Each row is a point on a tangle of strands that fork, close into loops and nearly touch. The rows are in no order.
Two points are linked if the straight distance between their rows is under 5.87. Some points are linked to none.
Z_83: [ 1.45  0.28  0.90  1.40 -1.94 -0.27  0.22 -1.78 -2.65 -2.97 -2.15 -0.81
 -2.73 -2.98  1.12 -1.94  1.02 -0.19  1.75 -0.26  1.06 -0.08  0.38  1.23
  0.60  0.10 -0.34 -1.27 -1.98  2.47  1.97  1.55 -2.18 -0.16 -4.20]
Z_64: [ 0.28  0.57 -0.08  0.59  1.79  2.58  0.59 -0.60 -1.17 -0.24 -1.11  0.49
  1.09 -1.05  2.22  1.71 -0.23  0.09  0.37  0.16  0.45 -1.55  2.05  0.96
  1.36  0.66  0.36 -0.26 -4.04 -0.51  2.38  0.55  3.65 -0.73  2.26]
Z_602: [ 1.44 -0.98  2.34  0.43 -0.98  2.74  1.56 -1.94 -2.42 -1.84 -3.19 -0.44
 -0.48 -2.71  2.43  0.12  1.05  1.26  1.84  0.29  1.11 -2.38  3.23  0.98
  1.46  0.44  1.38  0.98 -3.41  0.24  4.54 -0.36  3.35 -1.69  0.58]
Z_441: [ 2.29  1.97 -0.41 -0.92 -0.16 -1.18 -0.58 -1.86 -1.35 -1.37 -1.81 -1.23
 -2.02 -2.16  0.40  1.82  2.09  0.29 -0.49 -0.89 -0.07  2.31  0.44  1.19
 -2.49 -0.74  2.87 -1.01  0.25  0.71  1.68  1.67 -1.24 -0.18 -0.53]
Z_844: [ 1.22  1.06  0.57 -0.53  0.45  2.96  1.83 -0.03 -2.72 -0.74 -1.44  1.41
 -1.36 -3.02  3.01  1.79  1.75 -1.54  0.48  0.43  0.11 -1.34  2.85  2.55
  0.70  2.02  1.95  0.74 -5.67 -0.23  3.10  0.95  3.33  0.69  1.46]
Z_996: [-1.35 -1.88  2.10 -2.09 -0.50 -0.29 -0.10  0.09  2.89  1.28  0.27  0.48
  1.80  3.13 -1.41 -0.18  0.25  2.53  0.36  0.52 -0.86  1.03  0.29 -3.25
 -0.98 -0.16 -0.77  0.69  4.13  0.10  0.47 -1.01  1.25 -1.58  2.47]
Z_517: [ 0.77  0.16  1.06 -2.36  0.07 -1.35 -0.02 -1.23  0.27  0.71  0.47 -0.02
 -0.31  0.58 -1.61  0.56  2.29  2.15 -0.69 -0.39 -0.26  1.61  0.45 -1.20
 -1.22  0.52  2.02 -0.27  3.10 -0.95 -0.31 -0.22 -0.17 -2.32  0.96]
Z_547: [ 0.55 -1.05  1.83  1.25  0.76  1.98  0.87 -1.27 -1.29 -1.07 -1.18 -1.02
  2.46 -0.36  1.28 -0.78 -1.32  1.84  2.12  0.55  1.04 -2.65  0.76 -0.13
  2.38 -0.69 -0.96 -1.04 -1.72  0.23  1.41 -0.69  2.07 -3.43  0.21]
Z_609: [ 1.70  2.34 -1.59 -0.44 -0.47 -3.41 -0.75 -0.39 -1.16 -0.30 -0.18 -2.44
 -2.89 -1.12 -0.78  0.51  1.77 -0.59 -1.28 -1.50 -1.18  2.57 -1.65  1.12
 -2.43 -0.02  3.02 -0.45  0.91 -0.57 -0.38  0.52 -3.68  0.31 -1.19]
Z_549: [ 2.19  1.55  0.27  0.05 -1.74 -2.40 -3.25 -2.50  0.49 -2.34 -2.80 -0.27
 -0.90 -1.59 -0.71  1.29  2.20  0.34  0.50 -0.61  0.92  3.52  1.02 -0.11
 -4.28 -1.86  3.60 -1.68  3.75  2.10  0.59  1.76 -1.86  1.13 -0.87]
Z_437: [-0.21  1.16 -1.25 -1.42 -0.36 -2.91 -0.30  0.85 -0.68  2.15  1.68 -2.67
 -3.27  1.05 -2.24 -0.43  0.71 -0.54 -3.43 -1.30 -2.31  1.31 -2.06  0.71
 -1.53  1.14  1.72  1.80  0.59 -2.53 -0.89 -0.79 -3.73  0.85 -0.45]
Z_109: [-2.03 -2.09 -0.84  3.85  2.16  2.90 -0.31  0.72  0.00  0.04  0.03  2.52
  2.16 -1.41  3.19  0.28 -1.60 -2.69  0.91  0.38  1.21 -1.85  1.43  1.14
  3.27  0.17 -2.59 -1.43 -4.78  0.75 -0.77  0.51  2.21  2.08  1.26]
Z_427: [ 0.75  0.12 -0.93  0.21 -1.21 -3.73 -2.55 -1.54  1.03 -0.78 -1.60 -0.15
 -1.16  0.76 -2.78 -0.96  1.36 -0.19 -1.24 -0.20  0.28  3.15  0.12 -0.83
 -3.08 -0.36  2.85  0.27  4.84  0.33 -2.29  0.65 -2.21  1.75 -1.53]
Z_562: [ 0.95 -0.54  1.52  1.22  0.60  2.76  1.14 -1.78 -1.69 -1.05 -2.71 -0.26
  0.67 -1.44  2.51  0.68 -0.27  1.15  1.59  0.38  1.10 -2.19  2.74  0.45
  2.06  0.03  0.87  0.57 -3.76 -0.21  3.59  0.11  3.66 -1.40  1.92]
Z_228: [ 1.59  0.30  1.30 -0.70 -1.11 -0.57  1.61 -0.80 -1.99 -1.27  1.90 -1.13
 -0.01 -1.17 -0.90 -2.58 -0.23  0.47  1.79  0.30 -0.03 -2.10 -1.75  1.35
  2.26  1.38 -1.80 -1.80 -0.84 -0.28 -1.42 -0.76 -2.23 -3.43 -3.90]
Z_185: [-0.80  0.13 -3.45  1.07  3.10  0.62 -0.20  1.61  1.64  1.10  0.12  1.08
  0.87  0.72  0.75  2.93 -1.21 -1.31 -1.79 -0.70  0.97  1.12  1.22 -0.13
 -0.76 -0.23 -0.52 -0.08 -0.12 -0.37 -1.86  0.53  1.49  2.24  3.59]
Z_320: [-1.26 -1.79 -2.25  3.62  2.11  2.18  0.01 -0.95  2.92 -0.54 -2.47  0.53
  3.04  1.80  1.74  1.48 -1.61  0.08  0.50  1.56  2.15 -0.16  2.20 -1.87
  1.48 -1.85 -0.85 -0.27 -0.71  1.25 -0.02  0.18  2.89  0.35  3.25]
Z_205: [ 0.29 -0.33 -1.02 -0.12 -0.24 -2.83 -0.79 -0.32 -0.33 -0.13 -0.13 -1.12
 -1.25  0.98 -1.90 -1.28  0.74  0.26 -0.95 -0.36  0.31  1.68 -0.81 -0.70
 -0.33 -0.01  0.41 -0.09  2.26 -0.43 -1.29 -0.10 -1.83 -0.26 -1.49]
Z_119: [-0.65 -0.40  0.43 -1.63 -0.64  0.09  0.82  3.38  0.04  0.47  2.14 -1.14
  1.84  0.98 -0.87 -2.05 -2.46  0.59  1.50 -0.16 -1.38 -2.60 -3.60  0.34
  1.91 -0.14 -2.97 -0.59 -0.38 -0.58 -0.32 -2.50 -0.33 -1.45 -1.34]
Z_950: [-1.06 -1.80  1.58 -0.83 -1.22 -0.05  0.47  0.72  1.97  0.21  0.74  0.54
  2.66  1.81 -1.59 -1.95 -1.10  1.47  1.06  1.02  0.03 -1.44 -0.67 -1.83
  1.25 -0.53 -2.47 -0.43  2.88  0.54 -0.28 -1.41  0.30 -2.14 -1.36]
Z_43: [ 0.25 -1.69  0.68  2.63 -1.53 -0.80 -0.41 -2.61 -0.22 -2.59 -1.59 -0.05
  1.43 -0.27 -0.07 -2.62  0.55  1.00  2.29  1.13  2.68 -0.21  1.10 -1.25
  0.98 -0.82 -0.66 -2.08  1.19  1.68 -1.03  0.48 -0.90 -1.93 -3.77]
Z_914: [ 1.58  0.54 -0.65  0.51  0.48 -2.18 -2.10 -1.69  0.94 -1.04 -2.58 -0.66
  0.39  0.55 -0.65  1.46  1.20  1.44 -0.29  0.37  1.18  3.97  1.27 -1.22
 -3.23 -2.36  3.51  0.37  4.85  0.99 -1.09  0.70 -0.15  1.72  1.99]
Z_97: [ 0.74  1.26 -2.80 -0.84  2.25 -0.71 -0.33  1.20  1.44  1.38  0.18 -0.54
 -0.12  1.37 -0.64  3.05  0.21  0.54 -2.58 -1.13  0.13  2.36  0.49 -0.63
 -1.97 -0.91  2.16  1.82  1.89 -0.79 -1.05  0.23  1.04  1.75  3.50]
Z_679: [ 1.93  0.81  1.45 -0.16 -1.52  0.97  0.29 -2.25 -1.78 -2.41 -3.84 -0.37
 -2.21 -3.17  1.01  0.58  2.18  0.71  0.97 -0.73  0.40  1.06  2.16  0.75
 -0.81 -0.94  2.41 -0.66 -0.99  1.93  3.60  1.56  0.20 -0.40 -0.69]
Z_972: [-2.98 -1.28  2.19 -3.22 -1.97  1.08 -0.09  1.00  2.61  2.00  1.35  1.11
  2.11  2.27 -0.71 -1.60 -2.06  1.35  0.63  0.57 -1.85 -0.78 -1.86 -2.62
 -1.04 -0.63 -2.91  0.89  4.04 -0.19  0.89 -1.77  1.52 -0.57 -0.27]
Z_896: [ 0.58  0.32  1.92  0.73  1.70  3.31  0.56  0.34 -0.57 -0.82 -0.52 -0.40
  3.13  0.01  2.28  0.50 -1.94  0.50  2.03  0.20 -0.42 -4.29  0.84  1.40
  2.56 -0.35 -1.74 -1.12 -4.42 -1.12  2.97 -1.11  4.39 -2.45  1.66]
Z_191: [-1.66 -0.14 -1.83  3.43  2.29  0.98 -0.50  1.83 -1.19  1.95  3.29  2.86
 -0.81 -1.06  3.08  0.77 -0.92 -2.70  0.83 -0.17  1.31 -0.75 -1.30  2.44
  2.41  1.29 -1.72 -1.27 -4.71  0.31 -2.37  1.02 -1.03  3.08  1.34]
Z_90: [ 0.54  1.97 -2.70 -1.37  2.09 -1.06  0.37  3.27  0.53  2.53  2.71 -0.79
 -1.71  0.71 -0.18  2.88  0.29 -1.27 -2.94 -1.01 -1.66  0.64 -1.51  0.97
 -1.26  1.66  0.56  1.47 -1.51 -1.94 -1.39 -0.02 -0.94  1.85  2.57]
Z_522: [-3.32 -1.88  0.91  0.71 -2.76 -0.85 -0.26  1.14  1.12  1.30  1.40  0.61
  0.43  3.54 -3.01 -3.73 -2.21 -1.01 -0.70  0.98 -0.17 -0.88 -2.41 -2.29
 -0.01 -2.02 -3.19  1.82  2.76  0.50 -2.59 -1.16 -2.46  1.71 -4.50]
Z_131: [-1.50 -1.89  1.19  1.25 -3.12 -0.82 -0.11 -0.43  3.25 -1.58  1.12  1.16
  2.32  2.50 -3.29 -3.69 -0.28 -0.15  0.77  2.81  1.63 -1.27 -0.35 -2.91
  0.83 -0.95 -2.58  0.43  3.43  0.46 -3.74 -0.10 -1.35  0.08 -5.31]
Z_925: [-3.13 -2.45  1.11  1.30 -3.14 -0.38 -0.10  0.30  3.20  0.15  0.77  1.27
  1.51  3.70 -3.21 -3.93 -0.84 -0.86  0.09  2.61  0.86 -0.93 -1.19 -3.36
  0.01 -2.53 -2.84  1.30  4.24  1.06 -2.54 -0.12 -1.54  1.55 -5.00]
Z_772: [-1.92 -2.45 -1.19  3.40  2.79  3.31 -0.97  0.30  1.48  0.37 -0.80  3.12
  2.93 -0.16  2.86  1.49 -1.84 -2.57 -0.05 -0.18  1.15 -1.40  2.48  0.64
  2.11 -0.05 -1.96 -1.89 -2.63  0.68 -0.32  0.53  2.97  1.99  2.79]
Z_67: [ 2.40  3.12 -0.76 -0.95 -0.55 -1.77 -0.30 -1.10 -2.20 -1.07 -0.28 -2.68
 -3.62 -2.05  0.22  1.35  2.42 -0.71 -0.57 -1.05 -1.49  2.04 -1.07  2.37
 -2.69  0.25  3.23 -1.42 -0.32  0.88  1.67  1.34 -3.37 -0.07 -1.62]
Z_436: [ 0.05  0.36 -1.55 -0.80  1.27 -1.59 -0.73  0.49  1.34  1.06 -0.86 -1.01
 -0.06  1.92 -1.62  1.55  0.21  1.22 -2.01 -0.46  0.10  3.05  0.22 -1.45
 -2.48 -1.54  2.66  1.94  3.51 -0.41 -0.94 -0.24  0.50  1.35  2.74]
Z_445: [ 1.56  0.34  1.19  1.53 -2.47  0.40 -0.09 -1.58 -1.82 -2.95 -4.12 -0.34
 -2.59 -4.06  0.64 -0.87  1.45  0.17  1.42 -0.72  0.86  0.42  1.82  1.48
  0.32 -1.17  1.06 -0.49 -1.99  3.38  3.22  1.91 -1.26  0.55 -3.11]
Z_244: [-0.56 -0.95  1.28 -1.32  0.09  1.15  0.51  1.65  1.52  0.40 -0.06 -0.32
  3.29  1.96  0.36 -0.19 -1.56  2.23  2.17  0.34 -0.87 -2.23 -0.81 -1.09
  1.10 -0.40 -2.30 -1.11  0.52 -0.28  2.09 -2.03  2.82 -2.85  1.89]
Z_428: [-1.10  0.74 -2.27  2.27  2.65  0.09 -0.74  2.79 -0.43  2.67  3.85  2.71
 -1.32 -0.38  1.82  1.81 -0.62 -2.59 -0.50 -0.48 -0.06  0.09 -1.51  2.48
  0.55  2.11 -1.51 -1.05 -3.22 -0.72 -2.72  0.83 -1.28  2.68  2.90]
Z_391: [-0.23 -1.64  2.69 -0.72 -1.62 -1.88 -0.95 -1.92  3.37 -0.47  0.36  1.82
  1.21  2.83 -2.29 -0.89  1.56  2.10  0.34  1.56 -0.03  2.24  1.97 -3.39
 -1.84  0.24  0.12  1.45  4.70  0.41 -1.88  0.47 -0.24 -0.74  0.54]
Z_469: [ 0.41  1.51 -2.46 -1.01  1.76 -1.46  0.37  2.06 -0.61  1.63  1.77 -1.95
 -1.91  0.71 -0.54  1.58  0.38 -0.53 -2.43 -1.07 -1.05  1.12 -1.22  0.69
 -0.52  1.08  0.94  1.08 -0.87 -1.51 -0.77  0.04 -0.91  0.24  1.55]
Z_266: [-1.99 -1.98 -1.88  3.52  2.50  3.20 -0.47 -0.67  2.48 -0.22 -2.08  2.11
  3.52  0.95  2.00  2.08 -1.67 -1.44 -0.23  0.49  1.35 -0.47  2.67 -0.61
  1.11 -1.06 -1.02 -1.27 -1.60  0.91 -0.21  0.36  3.28  1.45  3.72]
Z_252: [ 2.17  1.55  0.97 -1.05  0.03  1.72 -0.08 -2.70 -1.37 -1.34 -3.01  0.18
  0.19 -2.14  2.68  4.35  2.46  1.43  0.21  0.12  0.93  1.79  2.81 -0.37
 -2.16 -1.71  5.16  0.69 -0.59  0.08  3.04  0.65  2.13  0.11  3.38]
Z_229: [ 0.27 -0.47 -0.51 -0.04  0.28 -2.65 -1.96 -0.65  1.77  0.84 -1.43 -0.41
  0.04  2.34 -2.71  0.50  0.69  0.98 -1.62  0.69  0.33  3.80  0.77 -1.82
 -3.42 -2.11  2.61  2.23  5.58  0.43 -1.79  0.34 -0.19  2.42  1.64]
Z_485: [-0.47  0.33 -3.83  0.90  2.48 -0.30 -0.17  1.97  1.64  0.97 -0.34  0.65
  0.15  1.50 -0.35  2.51 -0.97 -0.81 -2.08 -0.63  0.87  2.17  0.62 -0.54
 -1.24 -1.22  0.15  1.42  1.50 -0.31 -2.20  0.44  0.82  3.00  2.62]
Z_885: [ 1.57  0.90 -0.76  0.37 -1.49 -4.00 -3.76 -1.94  1.19 -1.68 -2.12  0.27
 -1.00 -0.50 -2.28 -0.33  1.90  0.14 -0.07 -0.26  0.40  3.37  0.78  0.02
 -4.41 -0.50  3.14 -0.87  5.16  0.88 -1.04  1.48 -2.83  1.95 -1.46]
Z_912: [ 0.24  0.72  0.76 -0.29  2.03  3.43  0.89 -0.34 -1.81 -0.28 -1.11  1.60
  0.67 -1.33  2.52  3.05  1.25 -0.80 -0.15 -0.03  0.27 -1.67  3.04  1.58
  0.72  1.52  1.69  0.04 -5.04 -1.40  2.64  0.75  4.49 -0.15  3.05]
Z_738: [-0.59 -1.75 -2.48  4.44 -0.15  1.02  0.25 -1.26 -0.23 -2.75 -3.49  0.08
  0.36 -1.86  2.35 -0.85 -0.49 -1.05  0.73  1.00  3.09  0.21  1.07 -1.64
  2.52 -2.46 -0.14  0.32 -2.62  2.58 -0.01  1.23  0.49  2.35 -2.45]
Z_808: [-0.25  0.93  1.33 -2.38 -1.17 -0.94  1.06  2.41 -0.73  2.15  4.02 -1.88
 -1.07  1.00 -1.80 -1.75 -1.17 -0.06 -0.62 -0.26 -2.79 -2.30 -4.55  1.04
  1.58  1.63 -2.05  0.42 -1.01 -1.78 -0.59 -1.74 -2.87 -1.19 -1.29]
Z_919: [ 1.66  2.55  1.13 -1.21  0.64  2.54  2.71 -0.38 -3.77 -0.42 -0.20 -0.70
 -2.07 -1.74  2.56  1.62  2.07 -0.62  0.56  0.19 -0.45 -1.83  1.40  2.51
  0.28  2.67  1.79  0.48 -5.70 -0.17  3.25  0.68  2.85 -1.33  0.19]
Z_544: [-2.10 -0.70  1.07 -1.32 -1.89 -1.17 -0.08  0.35  0.52  1.90  1.91 -0.04
 -0.75  2.28 -3.25 -2.58 -1.18 -0.52 -2.27 -0.15 -1.43 -0.03 -2.12 -1.64
 -0.46  0.17 -1.92  1.85  2.74 -0.90 -1.04 -0.98 -1.70  0.23 -2.11]
Z_992: [-0.52 -1.18  0.32  2.46  1.97  3.48  0.32  0.61 -0.26 -0.66 -0.26  2.06
  2.37 -1.49  2.86  0.34 -1.39 -1.86  1.11  0.50  0.56 -3.05  1.70  1.72
  3.80  0.75 -2.35 -0.56 -5.34  0.11  0.85 -0.05  3.31  1.06  1.22]
Z_156: [-0.80 -1.28  1.76 -0.02 -2.23 -0.99  0.32 -0.61  2.26 -1.21  1.21  0.82
  2.03  1.11 -2.50 -2.80 -0.45  0.94  1.00  1.09  0.85 -1.25 -0.20 -2.24
  1.22 -0.05 -2.40 -0.66  3.20 -0.03 -2.27 -0.73 -0.62 -2.02 -3.55]
Z_241: [-0.17  0.08  1.54  1.50  1.94  3.68  0.44  1.08 -0.54 -0.68 -0.50  0.58
  3.17 -0.91  2.54  0.26 -1.91 -0.78  1.73  1.11  0.29 -4.08  0.61  2.19
  3.33  0.48 -2.92 -0.96 -5.54 -0.56  1.89 -0.37  3.96 -0.82  1.23]
Z_520: [-0.90 -0.88 -0.95  3.33  1.43  1.62  0.37  0.75 -1.73  0.41  1.98  3.26
 -1.60 -3.18  3.81  0.01 -0.05 -2.88  1.00  0.31  1.43 -0.51  0.19  2.56
  2.79  1.48 -0.96 -0.07 -5.20  1.29 -1.04  1.03 -0.61  3.83  0.65]
Z_842: [ 0.04 -0.55  1.19 -2.34  0.09 -0.51 -0.03 -0.06  0.83  1.01  0.36 -0.40
  0.57  1.80 -1.39  0.57  1.17  2.44 -0.32 -0.71 -0.45  1.17 -0.14 -1.69
 -0.88  0.25  0.61  0.16  2.58 -0.80  0.47 -0.52  1.09 -2.24  2.27]
Z_701: [ 1.39 -0.15  2.37 -0.05 -1.40  2.04  1.09 -2.68 -2.64 -1.67 -3.32 -0.49
 -1.19 -2.52  1.85  0.44  2.00  1.64  1.66 -0.05  1.26 -0.62  3.08  0.52
  0.18 -0.37  2.41  0.08 -1.68  0.69  3.92  0.74  1.51 -2.03  0.32]
Z_429: [ 0.41  1.69 -1.97 -0.20 -0.63 -4.14 -1.01  0.37 -0.53  0.62  0.43 -2.13
 -3.32  0.41 -1.74 -0.56  0.92 -1.02 -2.73 -1.25 -1.60  2.08 -1.67  0.96
 -2.10  0.33  2.27  1.28  1.08 -0.99 -1.27 -0.21 -4.75  1.82 -1.06]
Z_52: [ 0.13  1.30 -2.78  0.35  3.27  0.90 -0.27  1.70 -0.20  1.69  1.55  1.17
 -0.19 -0.08  1.42  3.26 -0.16 -1.49 -1.34 -0.86 -0.15  0.58  0.73  1.62
 -0.23  1.14  0.40 -0.47 -2.34 -1.32 -1.40  0.95  1.09  1.39  3.12]
Z_141: [-1.27 -2.72  3.06 -1.57 -1.22 -0.33 -0.45 -0.96  3.92  0.67  0.20  1.30
  1.85  3.74 -1.20 -0.71  0.50  2.05  0.35  1.63 -0.53  1.60  1.10 -4.00
 -1.63 -0.81 -0.51  1.31  4.64  0.75 -0.86 -0.35  0.63 -0.79  2.03]
Z_324: [ 0.77  1.23 -3.33  1.64  1.34 -0.84  0.01  0.76 -0.90 -0.59  0.28 -0.48
 -1.82 -1.22  1.29  0.91 -0.74 -1.27 -1.07 -0.32  0.79  1.69 -0.47  0.73
  0.34 -0.32  0.26  0.41 -1.84  0.30 -1.90  1.01 -1.41  1.90  0.20]
Z_907: [ 0.17  0.22 -0.70 -0.04 -1.39 -3.76 -1.57 -0.98  0.77 -0.23 -0.21 -0.18
 -1.81  1.01 -3.03 -1.93  1.55  0.04 -1.45 -0.45  0.09  1.98  0.01 -0.64
 -2.21  0.28  1.35  0.33  3.72 -0.64 -1.90  0.28 -2.72  0.84 -2.28]
Z_460: [-2.71  0.22  2.19 -3.71 -2.45  0.86  0.52  1.58  0.84  2.48  3.52 -0.04
  0.25  1.33 -1.28 -2.11 -3.00 -0.31 -0.79 -0.34 -3.45 -2.03 -3.74 -0.39
 -0.24  0.44 -3.06  0.90  1.81 -1.84  0.54 -2.10 -1.03 -0.96 -2.29]
Z_147: [ 1.17  1.59  0.03 -2.23  0.47 -1.91  1.53  0.37 -2.53  0.98  2.22 -2.89
 -2.19 -0.18 -0.62 -0.25  1.62 -0.06 -0.43 -0.53 -1.85 -0.60 -1.94  1.57
  0.19  2.65  0.92 -0.80 -1.57 -1.74  0.27 -0.31 -2.15 -2.75 -1.12]
Z_497: [ 0.95  1.01  0.36 -2.70  0.27 -1.54  1.17 -0.60 -1.09  0.92  1.51 -1.47
 -1.72  0.07 -1.63  0.23  2.51  0.94 -0.96 -1.04 -1.03  0.26 -0.64  0.13
 -0.94  1.66  1.32 -0.86  1.14 -2.05 -0.15  0.01 -1.26 -2.57 -0.25]
Z_126: [-0.19  0.08 -3.17  2.54  1.50  0.47 -0.02  0.03 -0.72 -1.32 -1.34  0.65
 -0.48 -1.74  2.32  0.93 -0.86 -1.11 -0.17 -0.28  2.04  1.25  1.22  0.15
  1.00 -0.66  0.05  0.22 -2.11  1.06 -0.80  1.33 -0.08  2.42  0.37]
Z_775: [ 0.77  0.18 -1.53  1.48  0.42  2.10  1.43  0.97 -1.67 -0.77 -0.85  2.98
 -2.29 -4.51  3.17  1.42  1.07 -3.17  0.67 -0.21  0.37  0.24  1.85  2.63
  1.34  0.99  1.21  0.49 -4.62  1.88  0.93  1.07 -0.57  3.82  0.32]
Z_318: [-0.98 -0.26 -0.01 -1.26 -1.23 -2.17 -0.10  0.36 -0.12  1.37  1.55 -1.19
 -1.13  1.26 -2.86 -2.07  0.12 -0.31 -1.85 -0.72 -1.01  0.47 -1.75 -0.49
  0.14  1.04 -0.79  0.90  1.94 -1.06 -1.54 -0.62 -2.37 -0.45 -1.47]
Z_687: [ 0.28 -0.77  2.33  1.16  0.97  3.23  0.31 -1.01 -0.17 -0.64 -1.42 -0.65
  3.59  0.21  1.71  0.27 -1.73  1.94  2.48  1.01  0.52 -3.78  1.15 -0.04
  2.13 -0.86 -1.14 -1.05 -2.77 -0.23  3.04 -1.66  3.65 -3.63  2.43]
Z_51: [ 0.55  1.46 -3.08  0.29  1.38 -1.85 -0.14  0.74 -0.54  0.09  0.33 -1.35
 -2.22 -0.01  0.17  1.48 -0.10 -0.81 -1.75 -0.96  0.02  1.62 -0.85  0.53
 -0.47 -0.05  0.92  1.03 -0.39 -0.51 -1.50  0.32 -1.61  1.34  0.50]
Z_550: [-2.53 -1.50  1.08 -1.10 -2.25 -0.28 -0.03  0.52  1.49  1.41  1.71  0.56
  0.66  2.36 -2.69 -2.82 -2.00 -0.37 -0.74  0.34 -0.99 -0.97 -1.75 -2.28
  0.09 -0.90 -3.01  1.25  3.66 -0.06 -1.44 -1.09 -1.36  0.31 -2.81]
Z_32: [ 0.46 -0.15  1.37 -1.80 -1.48  0.06  1.54  1.29 -0.44 -0.37  3.16 -0.67
  1.17 -0.26 -1.77 -2.59 -1.54  0.81  1.06 -0.11 -0.84 -2.55 -2.77  0.92
  2.35  1.00 -2.55 -1.03  0.52 -0.83 -1.61 -1.82 -1.52 -3.10 -3.02]
Z_864: [-1.77  0.28  1.30 -3.44 -1.68 -0.03  0.73  2.48  0.20  3.18  3.90 -1.20
 -0.64  1.42 -1.83 -1.71 -2.21 -0.40 -1.35 -0.79 -3.40 -1.70 -4.60 -0.07
  0.28  1.27 -2.51  1.13  0.04 -1.78  0.12 -2.02 -1.68 -0.78 -1.51]
Z_949: [-0.14 -0.60 -2.05  2.25  0.65  1.77  0.76  0.14 -0.95 -1.37 -1.84  2.09
 -1.27 -3.84  3.14  1.01  0.19 -2.59 -0.07 -0.05  1.41  0.55  2.38  1.26
  1.45  0.17  0.61 -0.03 -3.35  1.84 -0.02  1.47  0.11  3.67  0.12]
Z_714: [ 0.59  1.46  0.20 -1.72  0.42 -1.03  1.57  1.69 -2.21  1.39  3.21 -2.59
 -1.49  0.57 -0.82 -0.60  0.44  0.40 -0.19 -0.10 -2.08 -1.57 -3.49  1.82
  1.59  2.34 -0.95 -0.18 -2.08 -1.50 -0.25 -0.82 -1.95 -2.14 -0.77]
Z_770: [-2.29 -0.76  2.24 -3.90 -2.42  1.54  0.84  1.67  2.19  1.25  2.39  1.18
  2.29  0.96 -0.79 -2.67 -2.97  0.98  1.34  0.14 -2.48 -2.16 -2.86 -1.01
 -0.02  0.05 -3.08 -0.40  2.91 -0.96  0.72 -2.58  0.74 -1.05 -2.24]
Z_398: [ 1.29  1.08 -2.58  0.72  0.45 -2.18 -1.95 -1.02  0.06 -0.91 -2.26 -1.12
 -0.68 -0.41 -0.34  1.10  0.60  0.14 -0.38  0.01  1.40  3.49  0.74 -0.50
 -2.58 -2.04  2.93  0.22  2.95  0.80 -1.11  1.08 -0.51  2.04  0.65]
Z_538: [-0.01  1.81 -2.82  0.08  2.80 -0.07  0.11  3.02  0.12  2.72  3.42  0.94
 -1.55  0.03  1.14  3.13  0.24 -1.99 -1.87 -0.69 -1.20  0.40 -1.33  2.22
 -0.58  2.17 -0.02  0.09 -2.66 -1.66 -1.82  0.45 -0.55  1.83  2.72]
Z_526: [ 0.48 -0.25  1.56 -0.79 -1.40 -2.31 -1.10 -2.50  1.93 -0.51 -0.19  0.99
  0.05  0.72 -2.28 -0.53  2.24  1.78 -0.02  0.33  0.12  2.02  1.38 -1.79
 -1.93  0.67  1.09  0.14  4.58 -0.20 -1.70  0.20 -0.40 -1.40 -0.17]
Z_407: [-0.65 -0.60 -0.04 -0.62  0.67  0.81  0.64  2.26  0.27  0.20  0.68 -0.98
  2.05  1.22 -0.54 -0.67 -2.01  1.02  1.45 -0.11 -0.32 -2.02 -1.70 -0.38
  1.86 -0.53 -2.62 -1.00 -0.33 -0.06  0.51 -1.27  1.06 -2.05  0.48]
Z_514: [ 1.13 -0.79  1.38  0.82  0.01  0.72  0.98 -1.44 -2.11 -1.28 -0.69 -1.26
  1.07 -0.97  0.88 -1.89 -0.69  1.15  2.24  0.40  1.06 -1.99  0.24  0.51
  2.07 -0.09 -0.95 -1.17 -1.26  0.46  0.80 -0.39  0.93 -3.27 -1.76]
Z_649: [ 2.62  2.50  0.26 -0.49 -1.28 -1.16 -2.58 -2.06 -0.48 -2.19 -2.89 -0.77
 -1.76 -2.96 -0.38  2.39  1.91 -0.25 -0.46 -1.51  0.41  2.74  0.65  1.31
 -4.07 -2.04  3.78 -1.28  1.76  2.39  2.20  2.21 -2.03  1.17 -0.72]
Z_956: [-2.47 -1.49  1.74 -2.91 -0.88  0.48 -0.27  1.16  2.47  2.19  0.54  0.68
  1.16  3.24 -0.87 -0.59 -1.45  1.78  0.15  0.12 -1.44  0.44 -1.09 -2.87
 -1.51 -0.36 -1.56  1.32  3.74 -0.40  1.87 -1.63  1.92 -0.39  1.76]
Z_153: [ 1.95  0.27  2.47 -0.67 -0.56  0.85  1.73 -1.60 -3.02 -1.25  0.73 -1.16
  0.45 -1.39  0.57 -2.33 -0.13  1.04  2.84  0.15  0.28 -2.92 -0.29  1.52
  2.11  1.18 -1.22 -1.91 -1.34 -0.08  0.48 -0.51 -0.04 -4.00 -2.96]

A fork is a point with three links, a tip a point with one. Leave the first point through the second and follow the links. Name the first fork or tip that comes.
Z_241; Z_992 | Z_320
Z_701; Z_602 | Z_919
Z_770; Z_460 | Z_517
Z_562; Z_602 | Z_83
Z_318; Z_544 | Z_950
Z_547; Z_514 | Z_244
Z_864; Z_460 | Z_996

A piece is all that can be reached along the links. How many separate loops has the piece of each point below (a circle has one, a figure eight two, a Y none), and how many tips (points with one link)?
Z_437 | loops 0, tips 2
Z_844 | loops 0, tips 2
Z_185 | loops 0, tips 3
Z_497 | loops 2, tips 0
Z_687 | loops 0, tips 2

How many points has the smallest loop of links through each point below? Write 0 if it is on no loop.
Z_770 | 12
Z_131 | 0
Z_996 | 6

Name the points in between on the shortest way along the links from the first point to the second, in order.
Z_445; Z_64 | Z_679 > Z_701 > Z_602 > Z_562
Z_205; Z_67 | Z_907 > Z_427 > Z_885 > Z_549 > Z_649 > Z_441
Z_266; Z_547 | Z_772 > Z_109 > Z_992 > Z_241 > Z_896 > Z_687
Z_90; Z_229 | Z_538 > Z_52 > Z_185 > Z_485 > Z_97 > Z_436
